Points on a hilly landscape, in no order, each with its height.
From any point a ball takes the steepest step (drop divided by distance) to one of its 2 nearest points. It stops when none of these is lower. Distance is the straight distance between rows; heights are no part of it.
gesos h=4.47: [ 32   5  -7 -18   1  34  13  27  -9   1 -10   0 -21  -5  13   0  14   7
 -30 -12 -19   5  13  33 -17 -28  21  -9  -1  34]
vel h=5.99: [-12  -7   3  -1  15  -3  17 -25  11 -22 -15 -20  13  19 -10 -19  -9  13
 -17  -9  -1  -3  -7  -5  15  10  20  13   8   3]
parat h=2.23: [ 12  10  10  25   9 -18  -7 -12   7  37  25   0  13  -4  -9  15  17  -4
  32  20  -5 -17  -3  16 -21   5 -10  -9 -43   9]
Des h=5.84: [ -4  -9 -12  -6  28 -11  23 -16  30 -12 -13 -38   7  23 -13 -12   2   4
 -17  -7 -18 -15  11  -2  25   8  23   5   8  10]
Zir h=4.40: [  5  15   2   5 -30   3 -12 -17 -22  -4 -12  26 -10  -3  21  -4   1  12
  -2 -15  28  46 -19  -6 -15  -6 -14  12 -12 -11]
bili h=2.90: [ 11  -2  -9  21   8 -16  -4   4   6  22  17 -12  -6  -7   0  19   0 -18
  21   7  -1   3   8  -8 -18  21 -17 -18 -17   0]
zug h=1.62: [  8  -7 -13  -2 -18 -13   4 -38  24  24   0   9  11  20 -15   3  -1   6
   2   1 -13  -5  -3 -12   4   2   4   3  -1   7]
Gomo h=5.09: [ -7 -11  10  13  24  -8   2  40  -6  -4  16 -19  -7  -8   2   2  -1  -4
  -1 -10   0 -10  11 -12 -15  15   4 -17 -14  -7]
bebu h=1.97: [-10 -17  -5  16  14 -10 -13  15 -10  47  18 -15  21  -1 -10  -5   0  12
  25   4  21 -32  21  -6   0  -6   7  -9 -19 -12]
Sozel h=3.07: [  4   8   0  34  -4   2  22 -13   6  16  -1   5 -14  13  25  -5   8   4
  21 -43  34  25 -20  -6 -25  22   0   7 -25  -1]
pari h=6.20: [-12  -4  16 -17   0  -7   1 -23  -1 -23  -6  -4  15   7 -20  -9 -10   2
 -18  -2  -8 -18 -16  12  11   7  18   7   5 -12]
dil h=4.17: [ -2 -15  -5   3  30 -38 -21  -8  23  21  27 -29  -9  -4 -26   5 -18  -6
 -13  25   7 -28  15 -17   6  21   0 -31   3   5]
pov h=4.59: [ 15   5  11   9  -7   8  22   8  -9  -7  -8   8 -21  -5  31 -13   6   7
 -12 -34   5  34 -18   4 -26   6  15   5 -18   3]
kon h=1.84: [-12   2  11  10  -5 -16  -5 -23   4   0   8  15  22 -10 -19  10   4 -27
  31  29  -6 -39 -17   8   3   2  -8   0 -13 -19]
gipeg h=3.96: [  6   7 -11  16  -3 -12   7  -8  14  16   9   1 -21  12  12   3  -3  -2
  14   0  20  29   8 -14 -13  14  -4   4  -3   0]
Lor h=3.73: [ -5  -4  -6  21 -15 -14   8 -37   1  20  -7  13  -4  22  24  -6   2   2
   9 -36  45  29 -26 -14 -18  14  -7  13 -18 -13]
gid h=5.90: [ 12   4  14 -10 -26  25  12 -12 -21  10 -17  24  16   0   6  -4  -2  22
  18 -23  25  -2  -2   6  -6 -16  19   9 -10  11]
Mazu h=5.51: [  3   2 -13  -8  13 -20 -12  -8  16   5   6 -15  -8   1 -13   3  -6  -9
 -17  34 -22   0  16  -8  18   1 -11   0  23  18]
viz h=4.56: [  4   6  14  -9   1  24  -6  22 -11 -18   7   5  -3   2 -11  -3   4   3
 -23   3 -21  -3   8  16  -6 -25  10  -6   5   9]
Nibe h=4.80: [  1   4   0 -27 -10   3 -28   3 -10 -10   7  -2 -19 -10 -15   5  -4  -3
 -49  27   4  18   7  -5  11 -27 -10 -13  25   2]
debez h=4.32: [ -9  -8   3  10   8 -33 -17   5  12   3  25 -11  -5   2 -26   2 -28   8
 -20  11  -1 -24  21 -31   3  15   2 -31  16  -6]
rusep h=5.18: [ 14  12  -9   6  25  19   3   5  13  16   0 -26  12   6   4  -5  10   5
 -19  14 -22 -10  27  22  -2 -16  32 -22 -10  45]
dak h=2.80: [ 22   4  13   2 -21  15   9 -16   8   4  -7  11 -13   2   6 -11 -18  14
 -11 -33 -20  -5  -7   7 -16   5  17  -1 -12  13]
Kup h=1.69: [ 11  21   0  26   7   4  22  -4  19  15   2   3 -35   2  26  -3   8   1
  -1 -22   1  26   4   9 -29  14  22  -5 -23  23]
medur h=2.27: [ -9 -15 -10   6 -11 -18 -30  11 -13  45  11   3   8  -4  10  12   2  13
   5  23  43  21  31 -30   4 -17 -19   1   0 -15]
mive h=1.56: [-10   5  -1  17  20 -22 -10 -14  -1  30   9  -1   8   0  -1   2   0   0
  10  21  34  -1  11 -19  -1   7 -12   9 -10 -12]
peva h=4.76: [ -7  -8  -8  10 -17   0  18  -4  15  -6  -7  -7  -4  16   7   3   7  -2
  26 -47  -7   6 -13 -17  -8  21 -16   7   1 -16]
neze h=5.11: [-17  -9  16 -10  -3   0 -14  47 -32 -21  -5  -4  -8 -18   4   1   3   5
 -28 -12   9   8   0 -17   1 -14 -20 -19  18  -5]
lin h=4.57: [  7 -14 -22 -18 -37  17   4 -26  15  16  -9  16   4  16   2   8  -8  13
  20 -14 -18   7  -2  -2   8  -4 -11  18  17   0]
bur h=7.00: [  4   4 -26  -4  39  17  19  11   5  17 -17 -24  33  17  27  -1  13   3
  11   9  -3  -5  26  13  13 -13   8  21  20  25]
zov h=4.28: [ 21  -7  11   1 -17   9  26 -14   4 -21 -20  14  -3   5  17  -5  -1   6
   9 -40  -9   4 -29  15 -19  19   6  17 -10  -5]
Rim h=2.36: [  4   5   3  35  19  -7  29  -5  18  16   1 -11 -31   1  19  -9  16   2
   3 -35  27  25  -6  -5 -23  24  16   3 -26  17]
mapa h=2.57: [  1   5  -2 -14   3   7  -2  -9  11   3 -18  -2  14  18   9 -13   0   8
 -24  15   7  20  15  -3  17 -21  12  19  28  21]
lobap h=0.95: [  9  19 -14  -2   5   4   8 -35  10   9  -4  20  26   8   1   8   6 -15
  20  37  -4   8 -11  16   6   3 -13  22  -8  -1]
rede h=3.68: [ 26  13  -6 -25   8  24   4 -10 -13 -16 -12   4   7  10  17  -8  12   2
 -23  18   4  23  -3  41   6 -30  18  13  13  22]
sido h=2.03: [ -5 -14  -6   1  -8 -10 -20   8  -4  29   6  -4   8  -2   1   7  -9  19
  -4   7  23   3  31 -35  12  -4 -10  -6  14  -6]
vumep h=2.33: [-24 -15   1  -4  31  -2   6  13  -9   4   0 -30  34  15 -19 -15  -1   6
  15  -4  18 -33   8  -5  17   2  12   6  -3 -18]
Gagaz h=2.88: [ -1  -3  32 -10 -22  10   3   0 -28 -36  -7  15  -4  -6  -2  -3  -1  -6
  -1 -16  -7  -4 -32  22  -9  -4  -5  -2  -6 -23]
Rokob h=5.54: [-10  19   7  15  23  12  -2  35  -8  -2  -2  -6 -23 -20  28  -6  12   9
 -15 -21  23  38   6  10 -22  -1  25  -3  -6  23]
Gibol h=3.16: [-20  -3  -5   6 -17  -5  -2 -15 -20  -3 -28  14  13   4  23  -5  12   8
  11  -4  44  26 -28 -29   5   7 -22  21  -1 -30]
palup h=2.12: [ 20   1  -4  -7 -32   2   0 -35  20  19  -7  12 -13  14  -7  -4 -10  12
 -13 -15 -13   4   3  -3 -13   4   5  -1  -3  15]
Zut h=2.19: [  5   5 -11 -16  -4  20  -2   8   1  21  -7  -6  10   8  -1  -6   0  14
 -24  14   4   3  34   5   7 -29   8  -4  19  28]
tiso h=5.28: [  4  17   4  23  18  -5  -4  16  -1   2   6  -3 -31 -14  21  -4   6   0
 -15  -8  10  45   1 -14 -19  14   7  -5  -7  14]
zot h=5.45: [  6  17  15  -3  19  17  14  -8  -2 -37  -9  -5   8   1   3 -13   3  -8
  -6  -6 -10  -2 -26  35   2   0  32  14 -11   3]
kolov h=4.26: [ 10 -14 -18 -29 -29  18  -1 -20   2  28 -12  28  22   8  -6  12  -9  20
  19  11 -16  -8   2  -4  18 -17  -6   6  16  -1]
mepa h=3.37: [ -4  -5  -8  -7  -2 -12 -11   2  22   5  15  -5   4  -2 -20  13   0 -13
  30  15 -28 -33  -2  -6  12  18 -15 -11  -9  -8]
kana h=1.73: [  8 -10 -17   5 -21 -15 -24  -2  17  25  15   5  -1  10  -3  13  -6   8
   6  -2   0   5  20 -29   1  -2 -14 -15   9   5]
vitu h=2.30: [ -8   4  21  12 -13  -3  -3   0 -19 -26   8  15  -9 -23  -7   0   4 -19
   3   8  -8 -10 -24  12  -7  -2 -11   1  -8 -25]
Gis h=2.22: [ -5   9  -5   3   8  11   1   6  -5 -10  -4   4 -11 -16  15   5   4 -14
   2  26   4  26  -2   2   2   5 -14  17   8   4]
Saf h=0.92: [ 27  20  -7  28  -1  -8   8   0  17   9  19   1 -33   0  18  11   1 -12
  -2 -10 -10  37   3   2 -31  20  -4 -12 -11  12]
ridin h=5.55: [-21   9  20  17  37   5  -4  14   4  29  10 -17 -19   5  11 -15  -2  11
 -19 -28  20  -1  14  -5 -24   6  35 -25 -35  21]
lun h=3.63: [ 13   8 -10  10   1  -4  12 -12   4   3  -6  -6 -16   9  21  -2   5  -1
 -10  -2   3  36   0   0  -3  13   7  17   1   9]
Vupoz h=2.41: [-23 -10  18  -7  -3  -9 -11   5 -11 -23 -12  -2  -3   0 -13 -10  -5  10
 -37 -19  10  14   1 -21   0  -1   0   4  23  -5]
sumat h=2.68: [-26   0  -4   9  -6 -12  -3 -13  -7  -5 -11  18   9   0   9   7   6  -4
  21  18  28  10 -11 -19  10   3 -17  17  -1 -22]
Vav h=2.38: [-25 -20  13   9  30 -14  -8   5 -11  23   1 -23  35   3 -11  -7   0  10
  29   7  33 -37  15 -11   3   2   7   4 -15 -24]
Mip h=1.21: [  1  -3  -5   2  -7  -7 -33  23 -10  29  30   2  16 -21 -18  18  -7   0
  25  17 -12 -34  20  -4  -2  -3  -7 -24 -13 -21]
gemu h=3.52: [-15   0  -1  18 -12  -9 -22  29 -17  -1  21   6  -1 -27   6  20  -1 -22
  35  20  -8 -24   1  -7   0   5 -19 -22 -13 -27]
mobud h=6.09: [ -6  -4  10  -9   2   5  17 -13  -3 -28  -9   2  10   2  -7 -10  -3   0
  11 -11 -10  -5 -22  11   7   8   3  18   2 -19]
vol h=6.28: [ 25   8  -5 -10 -26  19  15 -32  -5  29 -20  14  10  12  15  -7   5  22
  11  -6  24   7   2  11  -2 -10   8  15  -2  21]
Nemig h=3.89: [ -8 -14 -14   9  16 -27 -11  36  -2 -12  22 -24 -13 -23   8   6 -12 -27
   5  29   6 -21  17 -12   9  17 -11 -32  20  -5]
naz h=5.82: [-14  19   9  13  40  14   2  19  -1  14   2 -13 -20  -2  26 -10   5   4
 -22 -19  16  16  11  14 -28 -12  45 -17 -19  25]
lasi h=5.41: [  0   9 -25   0  28 -10 -14   5   8  18   3 -22  13   4   0   1  -5  -4
 -20  43  -1  10  29  -2  17  -9  -6  -5  13  21]
Tumop h=3.15: [  2 -12 -12   9   6 -19  -1   8  12  16  24 -20  -8  -2 -11   9  -9 -10
  23   3 -10 -28  14 -12  -3  19  -6 -21   1  -1]
Rokas h=4.21: [ 25   3 -12 -21  -2  28  -3  26  -9   0  -3   1 -10  -3   3   8   9   6
 -18   6 -16  17  23  20  -6 -38  -4  -7  16  25]
Sanud h=2.60: [ 17  11 -14  14  -7 -11   2 -10  25  35  27  -5   6  -2   0  23   5  -9
  28  12 -13  -2   4   9 -18  13 -14 -13 -21   8]
Ramo h=5.06: [  4 -16 -11  -1   1  -4  11  13  27  33  -2 -20 -12  13 -16 -12 -11  13
   0 -28 -19 -27  32 -19   3  16  20 -23  -5  32]
fef h=1.66: [-27 -12  -8  -7  11   2   7  25 -15 -23 -22 -18  16   5   7  -9   1  -2
  -9  -1  13  -2   2 -11  22  -9  -8  21  31  -6]
Ged h=3.67: [  6   7   2  -6  17  18  25  15  -3 -20  -9   0  17   2  12   3   9  -2
  17  -8 -10   3  -1  16   3   2  11  27   7   6]
Vizi h=2.32: [ -2   5  20   5 -10   6 -17  -2 -12  22  11  24  27 -16  -6   8  12  10
  14  11  22   0   1  17 -13 -14   1   6 -28 -12]
Ditet h=4.43: [-12 -22   0  14   0  -5  23   1   2 -19 -23  -5   1   6   9 -13   9   2
   8 -49   8  12 -18 -21  -1  28  -9  16   4  -9]
naru h=3.14: [ -4  -9  18  -3 -22  -3  -8   7   2 -29   1   4 -16  -3 -29  -4 -11   9
 -18  -5 -21  -9  -9  -7  -1   9  -2  -6   9 -11]
guni h=4.60: [-16  -8  14  -7   3  -8  -8  23   1 -36   9  -7  -2 -19 -20  -2  -7 -17
   0   6 -30 -43   3  -4  12  -4  -6 -15  13 -11]
vafod h=4.44: [-10  -2  14 -17 -15   2  -8  11  -2 -29   7  14   8 -12 -26   9  -8 -18
   9  22 -29 -34  -3  16  20  -1  -7  -6  11  -9]
zed h=3.62: [ -1  -4  -4  -4 -15   4  -1 -13   7   8  14   4  22   6 -15  17   4   5
  34   2 -30 -24  -1   5   3  14  -8   4  -7 -11]
Kuzam h=4.46: [-10   6   7   7   4 -26 -19 -27  13  -5   2  11 -31   3  -8 -14 -21   5
 -51  -7   8  24 -10 -11   0   8  19  -7   5   9]
pud h=4.95: [-14   3  13 -14  -1   8 -12  33 -32 -45  -4   1 -21 -14   0  -9  11 -14
 -36  -1   7  12 -22  -1   1 -12 -12 -16  13  -1]
Vuz h=4.19: [  7  -6  -7 -24 -11  15   5 -12   1 -14  -5  17  19   0 -23   6   2  -9
  19  18 -48 -31 -14  19  27  -4  -6  10   6   3]
Fem h=4.64: [  2  -7   0 -36   2  28   5   5 -17 -34 -15   4  20   8  -6   2   8   2
  -4   6  -4  -8 -11  18  12 -27   6  22  22  -7]
Miro h=4.67: [ -3   0  20   9  -7 -14  -8  -2  20  21  17   4 -16   0 -21   0 -16  12
 -20 -15  -5 -10   9 -14 -19   3  11 -18 -11   6]
niki h=5.20: [-11 -19 -15  -1 -12  -9   5  22  17 -11  11 -14 -12  10 -11   9 -10  -4
  20 -33 -25 -19  -3 -25   4  26 -16  -9  14 -18]
danon h=3.25: [-10  -5 -11   9  -7   0 -14  30 -17  17  14  11  19 -16   8  25  11  -6
  51  15  -6 -20   6  -3  -3  -2 -15  -2 -20 -26]
Depo h=2.76: [  3   1  20   0 -20  -1   1   2  -8 -37   4  15 -25 -21 -17  -4 -13 -15
 -15  -2 -23 -15 -26   8  -7  -1 -11 -23  -1 -11]
gade h=5.19: [  3  21   4 -17  18   4   2 -20 -11 -36 -13  -4  10   3   3 -10   4 -21
 -11  21   3  -2 -20  30   9  -5  14  15   3  -1]
Kizub h=1.82: [  2  18  22  18  20 -18   2 -13   7  20  30  -3  17  -6 -26   2   7 -12
  17  25  -6 -30  -2  15  -4   9   2 -12 -34  -2]
Dediv h=5.59: [-13 -18   8  12   2  -4  14  21   1 -22   0  -7   4  -9 -12  -5   8 -14
  41 -29 -17 -31 -19   1   1  20  -6   1  -9 -30]
pulos h=4.04: [-14  -1   8  13  10 -14  19  -8 -12 -13 -20  -8   1  -5  14 -19  15   6
 -10 -36  33  29 -30 -16   3  23  -5  21  -3  -6]
Suf h=5.31: [  0  18 -13  -1  29   0  -3   4   6  27   5 -32  16   6   8  -8   5   3
 -27  23  -3  -2  31   6  12 -16  16 -20   2  31]
Gisil h=1.89: [-13  -1  -7 -10  15   3  -9  12  -3  11  -9 -26  12   5   2 -12  -7   7
 -41  15  13   9  34 -13   8 -30  12  -2  19  19]
ser h=3.26: [ 15   3  -3   2  -7  -6  14 -13   8 -18 -24   1 -24   8  13  -8  -4   3
 -29 -17  -4  29 -21   4   4  10   7  11  -3   9]
Vul h=5.00: [  3  13   3  16  -7   0  -3   8  -9   2  -2  20 -34 -17  29 -12   7   8
 -15 -27  22  42 -18 -11 -22   7   2  -1 -11  12]
vap h=4.22: [ 11  -2 -15  15  10 -11   7 -18  35  35  11  -9 -18  12  -3   3  -6   0
   2  -6  10  13  19 -18  -7  17 -11 -13   5  14]
Lelo h=2.92: [ -2  10 -13 -19  16  10   2 -20  -6 -22 -30  -8  12  17  22 -14   0  -1
 -37   8  18  27   1   1  19 -25  14  23  28  10]
Zer h=6.85: [ 15  10 -19 -15  18  25  27   1   1   8 -27  -7  23  18  20   1  12   6
  10   1  15  12  16  11  13 -10  17  22  14  25]
davak h=3.84: [  9 -10  15  -4 -15   1   0  -1   0 -18  -8   9 -42  -4  -7  -6 -23  15
 -47 -37 -17  18  -9  -7 -13  -2  11 -19   1   3]
nupu h=4.41: [  8  -7   2 -32  -8  22   0   8 -15 -26  -4   5  24   2 -19   0   2  -7
   1   7 -36 -20  -8  32  15 -23   1   8  14  -1]
sutud h=0.76: [  9  -2  -4   1  -1   5 -26  34 -14  24  19   2   9 -20   1  11  -1   7
  10  18 -13  -9  31  -1 -12 -16 -13 -16  -6  -7]
bug h=5.61: [ 10  -8 -18  -8  18 -14   5  -2  35   4  -5 -17  -4  11 -15   7 -11   5
 -20   7 -24  -7  23 -11  23   9   6   5  32  18]
sok h=1.80: [ -6   3   7   5  -7  -5 -13   5 -10 -12  10  14 -11 -13  -5  13  -1  -3
 -10  16   5  15  -2 -11  -4   1 -16   0   8  -9]
nid h=5.10: [  4  -8 -30   7 -27 -16  -2 -12  31   7  17  -9  -7  24  -9  23  -9   3
  27 -29 -22  -4  -6 -20  -6  13 -15  -8  10  -8]
lovak h=2.05: [-32  -8   9 -13   8   0   0  21  -1 -28 -18 -20  16   8 -12 -13   0  13
 -24 -11   8  -1  -2 -13  14  -5   7   2  18  -7]
Lim h=4.69: [ 16  12   7  -3 -24   7 -13 -36  -5   5  -9  28  -3   1  12  -9  -6  10
  -2   4  23  30 -20   7  -1   0   2  12 -13  -6]
tera h=2.25: [-16  -3   7   9 -16 -19 -12 -21  -2   2   2  20  15  -2 -10  10   6 -11
  26  17   8  -8  -8   5   1  -4 -14  12 -15 -29]
lis h=3.32: [ 12   4  -3 -33   8  21  11 -24 -12 -25 -23  -1  11  15  13 -17  -4  11
 -24  -2  15  19 -16  26  19 -26  17  20  12   9]
Miz h=3.74: [-11  -4  -1  16   1 -13 -16  42 -14 -22  17  -6  -7 -33   8  13  -6 -19
  20  19  -1 -10  16 -15   3  12 -16 -27   7  -6]
legi h=5.44: [ 18  -3   4 -10 -23  23  18   4 -21  -9  -8  23  21  -2  15   3  -2  17
  32 -20   7  11 -16  12 -12  -6  -3  15  -3  -6]
Bipa h=1.54: [ -3 -14 -15   7  27  -7  14  10  13   3   1 -24  -9   6   1   0   0   0
  18  -4   6   1  14 -11  12   9  -6  10   8  -3]
vof h=5.72: [  7 -19 -24  -6  17 -17  23   0  34  11  -9 -37 -11  19  -8  -7 -12   5
 -13 -10  -5 -14  29 -13  16  11  14  -5  12  23]
tal h=4.91: [ -9  -5   5   2   3   0  -8  35  -1  -7  10 -11   4 -10 -15   3  -2   7
 -11   0 -14 -13  14  -4  -5  -3   2 -13   5  -8]
gubef h=2.21: [-19   4  16  19  10 -22  -2 -21  15 -14  13   2   6 -15 -25   7  -1 -32
  11  42 -15 -44  -9   3  16   1 -10 -19 -10  -2]
nemu h=4.25: [ 12   9 -12  11 -28 -13  -2 -46  10  15  -8  18 -15  16  20  -8  -9   1
  -6  -9  30  34 -27  -9  -8   4  -9  14  -9  -9]
rutaz h=2.84: [ -4   4  15  -5 -14  -1  -1 -12  -2 -19 -13   3 -14   0   3 -12 -10  10
 -35 -13  -2  22 -20  -9   5   3  -4  10   5  -9]
fomi h=4.03: [ -8 -15  -3   2  24 -25 -13  11   0   4  20 -29   0 -17 -14   2 -19 -18
   3  31  10 -32  12 -17  20  22  -8 -21  11  -8]
fifi h=5.03: [ -1 -25 -25  10 -14  -5  21   3  29 -10   4 -21 -17  17  -7   4  -1   4
  24 -54 -25 -16 -17 -18  -3  24  -8  -4  -3  -9]
mep h=4.75: [-11  -8   6  -4  -4 -16 -22  29  -5 -14  18  -6  -4 -21 -26   8 -20  -9
  -1  10 -17 -31  13 -15   5  10  -5 -31   7 -10]
pak h=5.02: [ 21   6  -1   2  13  16  18  18  16  13   5 -16   4   1   2  -4   8   5
   3  -8 -31 -19  20  23 -13  -2  23 -15 -17  36]
koz h=1.26: [-28   9 -10  -9   6  -6  -4   7 -10 -25 -12 -13   7  10  -3  -9  -2 -11
 -21  29  18   8   0 -21  26  -4  -1  13  31 -10]
Zol h=4.65: [-10   5   8 -11  -2 -14 -23 -16   4  -9   2   6 -13  -6  -6  -5 -12   1
 -50  11  12  20   2  -9   6 -12   4  -2  13   3]
kul h=2.75: [-18  -7 -11 -17  31   4  14  13  10   5  -9 -14  41  13  -1  -9  16   4
  31  -4  10 -26   4  -2  26   9   5  19   7 -10]
dep h=3.93: [ 16   1  11   0 -30  19  -1   5 -32 -10  -4  18 -18  -5  25  -2   6  15
  -8 -21   9  38 -17   6 -19  -8 -21  -4 -12  -4]
kaba h=1.83: [  9   0  28  -3 -17   7 -20   3 -20 -23  21  29 -13 -13  -9   7   5 -12
  -8  19  -4  -6 -17  25  -7 -19 -18 -10 -14  -8]
nit h=3.21: [ -8  -6  -9  -8  21  13  19   1   1  -5 -21   3  21   9   7  -2   8   3
  29   7   5  -7  -8   5  20   4   2  31  12  -5]
vek h=1.03: [ -6  -8 -14  -1 -13 -11   1 -35  11  32  -4  21  21  12  -6   8   2  10
  23   0  14  -7 -10  -4   3   0  -6  12   0 -10]
tofuv h=4.78: [ -3  10   8  -5   3   9  -8  17 -15 -31   4   2 -25 -10   2  -9   6   1
 -36  -2 -11  15 -11   9  -5  -9   1 -11   0   3]
feg h=4.87: [ 10 -11 -31  -6 -35  -4   4 -31  30  12  -1   5 -11  24   1  12  -9   4
   7 -26 -16   7 -11 -15  -2  11 -18  10  16  -9]
Nisen h=4.89: [ -2  -4   3   6  -4  -8   6  -2  17  34   3 -10 -19   3  -7  -8  -8  11
  -9 -25  -3  -9  29 -24 -22   9  12 -16 -12  23]
zela h=4.92: [ 35   1  15 -12 -29  24  21 -12 -10 -17 -17  17   4  10  20   4 -12  19
  20 -36  -7   8 -29  15 -11  -6  -3  13 -11  -4]
guza h=4.18: [ -4  10  17  11  -7 -13 -14 -11   9  -4   3  15 -44  -6  -6   0 -25   8
 -48 -25  -7  24 -15 -16 -24   3  16 -29   3  13]
raduv h=1.61: [-25  -1 -10  -8  14  -6 -18   6  -4  -1 -18 -17  12   4   8 -10 -13   8
 -32  24  30  19  19 -15  23 -22  -2  14  32   1]
tofim h=1.44: [ 22  26 -16  -2  11   3   4 -17   2   3   5   7  11  -4   7   8  12 -29
  19  56 -13   8   7  29   1   3  -9  12  -2  14]
fipum h=4.94: [ -1  -6   9 -22 -11  13 -22  30 -22 -18  11   9 -18  -6  -8   7   1   4
 -29   4   4  17  11  -6   8 -19 -18  -9  28  -5]
zonet h=1.14: [ -1  -7 -12   5  19 -15   0  -7  15  16  -5  -4  11   6  -1   2   3  -5
  18  25   8   7  13 -10  15   5 -18  13   1  -8]
Gupes h=2.85: [ -4  -1   3   7 -13   2 -11   1 -10  30  11  17  29  -5   0  22  12   5
  43  -2   2 -13   5   1 -15 -10  -7   6 -28 -19]
vikab h=0.09: [  5  -5   2   7 -15  11 -12  30 -15  26  12  11   0 -10  13  11   3  18
  10  -7  10   5  20  -8 -12  -4 -10 -14  -5  -3]
ninin h=3.57: [ 25  -4   1  10 -35  12  19 -16   4 -11 -10   6 -25  11  20   0 -18   4
  -7 -43 -22  11 -25   9 -28  13   4   2 -14   1]
ragub h=4.27: [ 22   7  14  -6  12  41  -8  20 -18 -13   2   4  -3   1   7  -1  22   0
 -17   6   1  15  -3  33 -11 -29   2   4   3  12]
seli h=1.38: [ -2   3  -7  -1 -24 -14 -21 -12   9  12   9  17   0  -5 -15  14  -5   0
   0  12  -4  -2   4 -15   2   2 -10   0   9 -15]
Ger h=4.48: [ -4   0  16   8  19 -25 -11  -3  19   6  28 -13 -23  -5 -25   9 -20  -1
 -30  -4 -14 -16  11 -19  -9  16  12 -35  -2   9]
kobu h=4.81: [ -2   9   5  -6  -1   4  -2 -10  -9 -35  -6  12   5 -12  -4   6   4 -39
  -3  40 -15  -4 -14  23  17 -12 -12   6  10  -1]
delon h=4.77: [ 25   7  -2  -7  -1  22  21  13   3   3 -16  -3 -18   1  15   0   6   4
  -5 -18 -25   0  18  21 -20  -3  25  -1 -10  33]
Zokag h=3.49: [  8 -15  19 -15 -24   6  -4   3  -5 -20  -1   9 -19   2 -14  -7 -17  13
 -34 -33 -25 -11 -10   5  -8  -2   7 -11   2  -3]
Pup h=1.28: [-10   8  18   5  13 -11   6 -14   5 -11  16   3  22  -5 -27  -1   6 -13
  24   9 -13 -29 -15  26   0  13  11   3 -27 -15]
nipog h=4.10: [  6   1  10   2   4  14  27  14  -7 -12 -16   0   1  -8  24  -7   9   6
   1 -25  -3  13  -4  15 -16   4   6  15  -3   6]
kesag h=3.94: [ 15  -2  -9 -22 -16  19   8 -19   6  16  -6  21  36   7 -13   6   2   9
  22  13 -30 -23 -14  12  15   1  -5  10   0  -3]
Zetu h=5.83: [-12  -3  17   5  14  -1  24   5  -3 -30 -11  -8  19  -4   0  -7  24 -15
  31 -20  -2 -14 -18  12   2  20   4  15  -5 -21]
zuz h=5.38: [ -9  -8  -9   8 -13 -10   9  -1  16 -24  12 -13  -9   3 -15   7   2 -13
  35 -19 -29 -24 -17   1  -1  25 -12  -7  -2 -24]
pef h=5.01: [ -2  23  -6  -3   6   6   1 -11 -10 -36 -15   7 -13  -7  14 -12   4 -29
 -10  39   6  14 -28  23  14  -9   3  16  12   3]
zako h=3.64: [-17  -4  -1  12   1  -9  16  -7 -11  10 -21   2   7   2  15  -9   8  10
   9 -27  43  34 -12 -34   8  10  -9  23   4  -9]
vit h=4.63: [ -8   6  17 -10 -13   9 -10 -16 -10 -29  -5  25  17 -15 -20  -1  -5 -29
  18  33 -17 -27 -21  22  22 -15  -9   4  -1  -9]
Bef h=1.85: [ 17  26 -19   3  17   8   5  10   1 -11  -6   0 -11 -11  15   4  12 -30
   1  44  -8  27   4  21  -2  -1 -11  22   4  14]
sokuf h=1.95: [-10 -11  -5  15  15 -20 -24  -8 -15  50   3   6  14  -3   7  12  10   5
  19  28  49  14  15 -19   2  -7 -11  11 -17 -22]
Gek h=3.44: [ 17   4  22 -16 -27  19 -10  -4 -26 -30   0  29 -17  -2  11 -13   1   0
  -9  -8  10  17 -27  13 -11 -10 -14  -4  -8  -7]
feval h=3.97: [ 35  10  -7 -19  11  42   5  17 -17  -2  -5  -2  -2  12  15   3  22  -2
 -20  15  -2  23  13  36   5 -43  11  -2  19  27]
zevo h=2.50: [-28  19  19  12  -2 -20 -13 -28   6 -21   8  11   1 -18 -21   0  -3 -29
 -12  42   0 -24 -11   7  16  -5  -1  -6   0 -12]
mim h=5.21: [ -2 -13 -24 -10  -5   2  10  26   8  35 -14 -27 -16   8   6  -9  -3  19
  -7 -28  -4 -19  47 -22   1   2  23 -14  10  25]
tev h=0.21: [ -7   4 -16  -9   6   4  13 -32   4  22 -13  28  26   7  -4  13  10   3
  38  22   4 -14  -5   6  19   3 -11  23  -5  -9]
vima h=1.91: [-19 -17  -1   6  20  -6  -1  22  -1  -2   8 -24   3  -4  -7 -13   8  -3
  22  -3  11 -22   6 -15   8  11  -2   7   5 -20]
pamud h=1.81: [  2   2  17 -10  -5   7  -9   6 -24   4   7  20  20  -9 -12  11  13  -3
  11  29   4  -3   3  12  -1 -16 -12   6  -7 -16]
nen h=1.60: [ -9 -15   5  19   4 -16 -22  12 -16  30  35 -11  14 -12 -14   9   6   2
  31   5   4 -39  11 -12  -4   5  -2 -24 -26 -22]
tik h=5.30: [ -8  -3  11  23  34  -6   7  27   3  18  21 -22 -15  -4   1  -8  -6   7
   1 -26   4  -9   3  -3 -27  17  19 -20 -26   8]
lotiv h=1.39: [  0   3   7 -12 -27  11 -22   6 -21  -5  14  29   3 -12  -8  11   3 -17
  10  35  -7  -8  -3  21   9 -25 -27 -10   4 -16]
vak h=6.60: [ 18  18 -13 -16   1  25  19 -27 -12  10 -29  18  19  12  21  -4   2  17
   2   3  22  13   0  20  13 -15  16  31  16  23]

Call two points neighbours if one is among the 2 nearest of the other. Go from one point of each pair to the other, from neighbour to neighbour, staying as low as possible. Name the highest point that can't be avoided.
zonet and tev => medur
koz and kon => Fem
seli and vafod => naz
Saf and lotiv => Lim
seli and tev => Gis
seli and vikab => sido
